Each row is a point on a tangle of strands that fork, close into loops and nearly touch. The rows are in no order.
Points whose rows are less than 90.3 apart are linked; no others are. Some points are linked to none.
(185): [ 22  -8  31  10  37  18  19  -7 -22  50 -27  -8 -15  31 -12  21  -4 -12
  -9  12 -16 -18]
(606): [-11 -23 -16   6   2   3   7   4  18  -1 -15 -21 -11  34   2 -11 -18  16
  -1  45  -4 -17]
(938): [-24  -3 -30  -6   0 -23  -8 -19  10   4  -3   8 -20  -8  -1  17 -10  24
  41   0  42 -25]
(55): [-15 -22  41  33  -3  21 -21 -19  -2 -15  36 -14  25  13  13  -4   7  35
   9   9 -41  15]
(880): [ 47 -17 -36 -23  29  13   9  26 -11  -1 -43  -3  26   6  12  16 -17 -45
 -18  26 -17  -9]
(432): [-28   6 -24 -13 -15 -52 -31  -6  31 -19 -14   0  -2 -12  -7 -26 -12 -21
 -11  -5  28 -42]
(580): [ -9 -27   2   8 -18 -26  28  -2 -29  17 -46   6  12   0  37  12 -23 -22
  12 -11  45 -59]
(243): [-35  -1  15  10  -6 -26 -23  -6  -5  15  -8 -11   4 -27  16  10  -2  42
   6 -23  24 -76]
(782): [  4   7   8 -13  -3  30  -8  -7 -11  24  -8 -28  25  -3 -37  22  -7  -3
 -29  75 -55 -15]
(115): [ 21 -26 -30 -35  15  16   7  47 -38   2 -42  12  -3   9 -33   2   3 -30
   0   7 -12 -14]
(553): [ -5  12 -17   1 -31  -2  14  18   5  -1  -6  23  -3  14 -23  15 -24  11
  28  17   0  50]
(681): [  1  35  -3  -4  21   0  17  24 -26  46  -4  -5  22  38  22 -17 -12   1
 -11  -5   4  50]
(858): [-15  20 -11  -5  17  -1  11  12  18  63   7 -12  14  13  23  10 -14 -18
   2  -7  26  23]
(154): [ -8  19 -12  20  15 -18  28  32  -3 -13  -8  -4   5  24  29 -31  11 -25
  12 -42   2 -21]
(613): [ 41 -41  -3  19   6  -9   6 -17  22  -8  20  -1 -17   6 -16  26   9  32
  -7   6  13 -16]
(515): [ 21  25 -14   4  20 -16 -29  -5 -18 -47  -3  -2   4  18  -1 -15 -12  -9
  12  13 -16  41]
(157): [ -8 -13  16 -19 -10   8  18  -3  43  -3 -13   3  -6  39  23  10  11   1
   8  64  -5 -13]
(109): [ 36   0 -13 -23  18  34  18   3  -3 -10  27  28 -35   0  12   1  21   8
 -20  12   5  11]
(893): [-23  29  11   8  -2 -30   4  14   2 -21  16   1  37  -5  17 -22   9  -4
  -3 -36  -4 -36]
(484): [-12  32 -32 -19   8 -15 -10 -29  51   1  11 -35  -8 -13 -21 -26  12   2
  -1 -31  29  32]
(335): [-24 -13  33  38 -42   2 -13  -1  -7  -6  50 -18  28 -13 -22  -7  28 -10
  23 -50 -17  -1]
(523): [  2  25 -14   3  19   4 -15 -33  24  15  14 -35  -7   0  -9 -26 -23  21
 -20 -25   2  26]
(791): [ 28   1   6 -39  19 -32 -29   9 -13  15  20  26  22 -17  27   7   7 -10
   6   1 -16 -25]
(762): [ 36  21  15 -38   9 -42 -14  18 -44  28  -8  -1   1  10  17 -13  -4  -2
  19  -9  -7   3]
(137): [ 28 -28 -31  12   2 -13  34  29  38   1 -30  15  17   7  11  47   6 -40
 -13   8  17  24]
(346): [-12   5  46 -14 -21 -31 -30 -17   6 -16   2  11   4 -27 -14 -66  30  11
   8 -29   7  -7]
(120): [-10 -14  12  18  -9 -10   2  31 -23  16 -26 -23  15  13 -12  56  -5  23
 -40  45 -40  23]
(482): [-13  -8   3  25 -35  15  17 -16  25  -8   0   0   1  20 -45  -2  10   8
   7  -3   3  51]
(125): [ 16  -2 -19   9  -2 -14 -21 -24   5 -23  29 -17   5  -9   7  -1 -25  -8
  -8   2  -6 -26]
(591): [ 11  -4 -15  13  20  34   0 -18 -28   6  24   3  12  20 -46   7   7  11
 -13  58 -39 -28]
(246): [-18  16 -16 -17  -3 -24 -21 -38  32 -31   0 -28 -14 -30  -2 -26  28  -6
  -4 -27  42 -22]
(207): [ -7 -17  18  -3   8  10 -33  -5 -21   4  -4 -29  26  -7 -15  59  -4   0
 -25  59 -49   9]
(431): [ 28  10   3  -6   1   5 -10  -9 -24  -9  17  33 -51 -12  -6 -28  -2  19
  -5  13  31  21]
(150): [  2  44 -11 -23  29 -16 -20   3 -29  -9 -12  36  -5 -12  44 -14   5  -6
  10 -25  33  -1]
(140): [ 20 -15  -3 -17 -17 -19  11  36  -3 -38 -14 -18 -27  28  40  12  10 -11
   6   2  -6  12]
(166): [-21  -9  35  -9 -33 -15   3 -15  47 -24  12  38  -2 -18 -10 -50  12  -4
   2  -5  13 -17]
(649): [  0  21 -30   2   3  43  -7 -12  -3   0  30  15 -14 -16 -22   4 -10  13
 -18  24  10  72]
(12): [ 11  -4  36  10 -23   8  31 -36  14   4  -2   8 -34  11  13 -22 -10  25
  12  -9 -11 -28]
(521): [-11  16 -24  38   9 -43  28  32  -3  -8   0  30   7  12  30  -9   3 -31
  -5 -39  60 -13]
(405): [ -3  32  10 -16  -3  -8 -17   7  15  -8  23  -8  29  -7  10 -27  -9  -4
  25 -26 -43  -8]
(248): [-18  14  -4 -15 -13 -13   6   2 -11  -3 -36  -7   1 -15  50   1 -39 -18
  29  -4  16 -43]
(627): [-39 -21 -21 -10  -8  -8 -18   7  17  11 -11 -12 -38 -12  -6 -11 -18 -29
 -13  -4  29 -34]
(859): [ 16   2   4 -25 -33 -10   4  10 -22 -45 -18 -21 -24  -9   4  -5  10  -5
  -7 -13 -22  11]
(894): [ -9  -7  19  20  -5   2 -14 -24  35 -30  15   8 -15  -1 -15 -21  33   3
   0   1   7  20]
(854): [ 28  28  21 -13  37 -10   3  33 -35  15 -17   6  18  34  50 -43  -3  -4
   3  -7 -11  20]
(763): [ -5   9  41  25 -25  -8 -16 -25   9 -18  30 -16  25 -18 -40 -46  35  -1
  21 -53  11   7]
(173): [ -4   1 -24  11  14  25  -8  25   8 -24  26   6  -2 -15 -27  -5  22  -9
 -33 -37 -18  36]
(781): [ -3  20 -17  11 -19  27  -5  -6  -4 -10   7   7  14   0 -28 -10 -25  42
   4  33 -24  68]
(659): [-23  26  -7  20 -14   7 -15 -28 -13  26  43 -26  -9 -27 -10 -16 -21  29
  -4 -41  15   0]
(925): [ 14   9 -17 -27   7  14  -3   0  18 -18  -9 -37  -1   4  11  33  30   0
 -27  38 -30  26]
(7): [  3 -22  47  17  42  19  -3  -9  -6  27 -21  22 -20 -11 -22  18  -2   8
  -3  -6 -25   2]
(447): [-11  22   7  10   2 -43   2 -11 -15  -4  -2  -9  15  -4  27  -9  -2   2
  -3 -31  24 -84]
(245): [-23  -7 -15  -2   1  15  33  12  -5   6 -61 -18  -5  13  33 -24 -39 -22
  25 -13   8 -14]
(358): [ 10 -20  13   2 -16  13  34  13  -2  23 -57  26 -25  31   5   1  -4 -11
  -5  36  20   7]
(264): [ 24  28  -7  10  30   9  13  20  -6  19 -26  -7  16   9 -30  21  10 -15
 -34  10 -26  34]
(586): [  3 -34  39 -22 -20 -21  -1  16  37  -6 -19 -14  -3  -2  -5   8   5  23
 -18 -21 -27  -1]
(129): [ -7   9  27   9 -25  11 -25 -47 -26  10  26 -14  -5 -41 -21  -1   0  32
  47 -41   8   4]
(43): [-24   7 -29  -2   6 -29 -14 -22  13 -28  16  20  11 -33  -3  24   5   9
  44 -19  26 -53]
(270): [-11 -12  50  29  30  23 -19  -4   2  -4  16  11   8 -12   6  12 -29   5
 -13  -2 -40  -2]
(617): [ 25  -9   0 -36   2  11  -8  24 -12 -21 -21 -10 -23   9 -38  -9   7  -8
   5  10 -26   9]
(674): [-19   8 -13  11   5  38  18  -8   4 -15  36  -6  -6  -4 -27  21   7 -20
   7 -24 -27  15]
(677): [ 18  25 -23 -29  19 -25  -8  31 -19  -3  -4  42  39 -19  36  -8 -20 -28
  17 -13  11 -21]
(513): [-29  35  -8 -10  20  -5  -6   6   0  26  -8  58  -5 -27  24 -12  -4  -4
  -7 -30  55  -1]
(773): [ 13 -41  31  20   3  -8  -8  26  13 -11 -15  -8   4   7  -4  39   9  23
 -25   2 -34  19]
(465): [  5 -16  16   1   1  -3  20  13 -26  30 -25  28  -9  22  26 -11  -2 -43
  -5   0  37  11]
(776): [ 48   3 -31 -36  18  14  14   9 -17   5  -8   7 -14  -1  15  11   1 -36
 -15  23  13  23]
(329): [-33 -11  23  13  16   3 -18   0 -15  38  11  16  -9 -28  13  16 -11  38
   4 -26  14 -35]
(463): [-23   8 -13   6 -35  41  18  -9 -26  -2  21 -36  14  -8 -34  42  37  30
  -6  50 -25  10]
(249): [ 20   3   6 -15 -14   2  27 -11  22 -30 -10 -24  -7  31  27  23  23 -19
  -5  44 -12   9]
(571): [  9 -23 -16  31  22  18  13   1 -12  -2 -34  -5  18  40  -6  -9 -18  17
 -27  59 -14 -13]
(421): [-52 -10   0  -7  -2  14  14  14  18  31 -17  -9 -24   3 -15   4   3 -19
  10   1   2 -33]
(902): [-14  -5  13  15  10   9  -1   6   4  28  23  58  -5 -23   6  -1  -5  13
  -9 -25  14  -3]
(840): [ 32 -31 -35  14  -9   3  29   7  41  -8   8  16  12  14   3  49  12  16
 -10  27  -1  -1]
(616): [  2   0 -19   7  14  -4  22  22  23  36   6  18  14  23  28  50  -7 -32
   2  17  25  37]
(208): [  5 -33  -6 -18  -2  -8  26   7 -32  39 -46  22   8  -6  54 -18 -12 -47
  -1  -9  51 -28]
(74): [-14   8   4  20 -43  33  12 -12   4   6  54 -30  23 -16 -24  13  14   1
   6 -26 -40   7]
(741): [-17   6  -4   0 -11  38 -26  -4   8 -12  38  31  -8 -39 -16 -30   8  -4
 -16 -18  -9  57]
(909): [ 32  16   9  -7  34  -1  27  16  -8 -18  -4   1  -1  39  31 -27 -11 -14
  17  -3   2  -6]
(355): [ 12 -12  -3   8   6  17 -21 -29 -26 -24  32 -13  17   6 -49  -3   4  11
  36  25 -27  -9]
(303): [-24  -5  -9  17 -12 -18   0  -2  -1   6  -2  21 -31   1  -1   4 -30  -1
  27  24  34  18]
(828): [-47 -23  -8   2 -15   7 -27 -16  19  -7  -9  -8 -26 -37 -23  13 -13  15
  16 -28  26 -24]
(548): [ 42 -23  -6  -9 -16 -17 -27 -27   9 -28  22 -28 -21 -14 -28  -3   6  26
 -11  -6  -3 -14]
(356): [ -3 -16  18   1 -21   9 -34 -16 -18 -23  39 -18  18   5  -8 -36  12  28
  34  14 -25  -2]
(658): [ 29  11  11  11 -11  24  35 -12  10  20   7 -24  -7  -1 -21  47  40  31
 -42  -7 -13  43]

A piece is all that can be reached along the links. How many separate loops has the piece of each point below (a circle has one, a figure eight two, a Y none), and how many tips (points with one link)?
(781) => loops 1, tips 3
(208) => loops 0, tips 2
(521) => loops 1, tips 3
(773) => loops 0, tips 2
(859) => loops 0, tips 3

How many points has the smallest loop of links through each point below? Write none if it is on no loop.
(894) => 13
(249) => none
(154) => 13

A fork is a point with three links, a tip a point with one. Leave the first point through the second and follow the links. Name the first fork or tip that comes.
(207); (782) => (185)
(55); (356) => (586)
(431); (109) => (249)
(762); (791) => (893)
(249); (140) => (431)
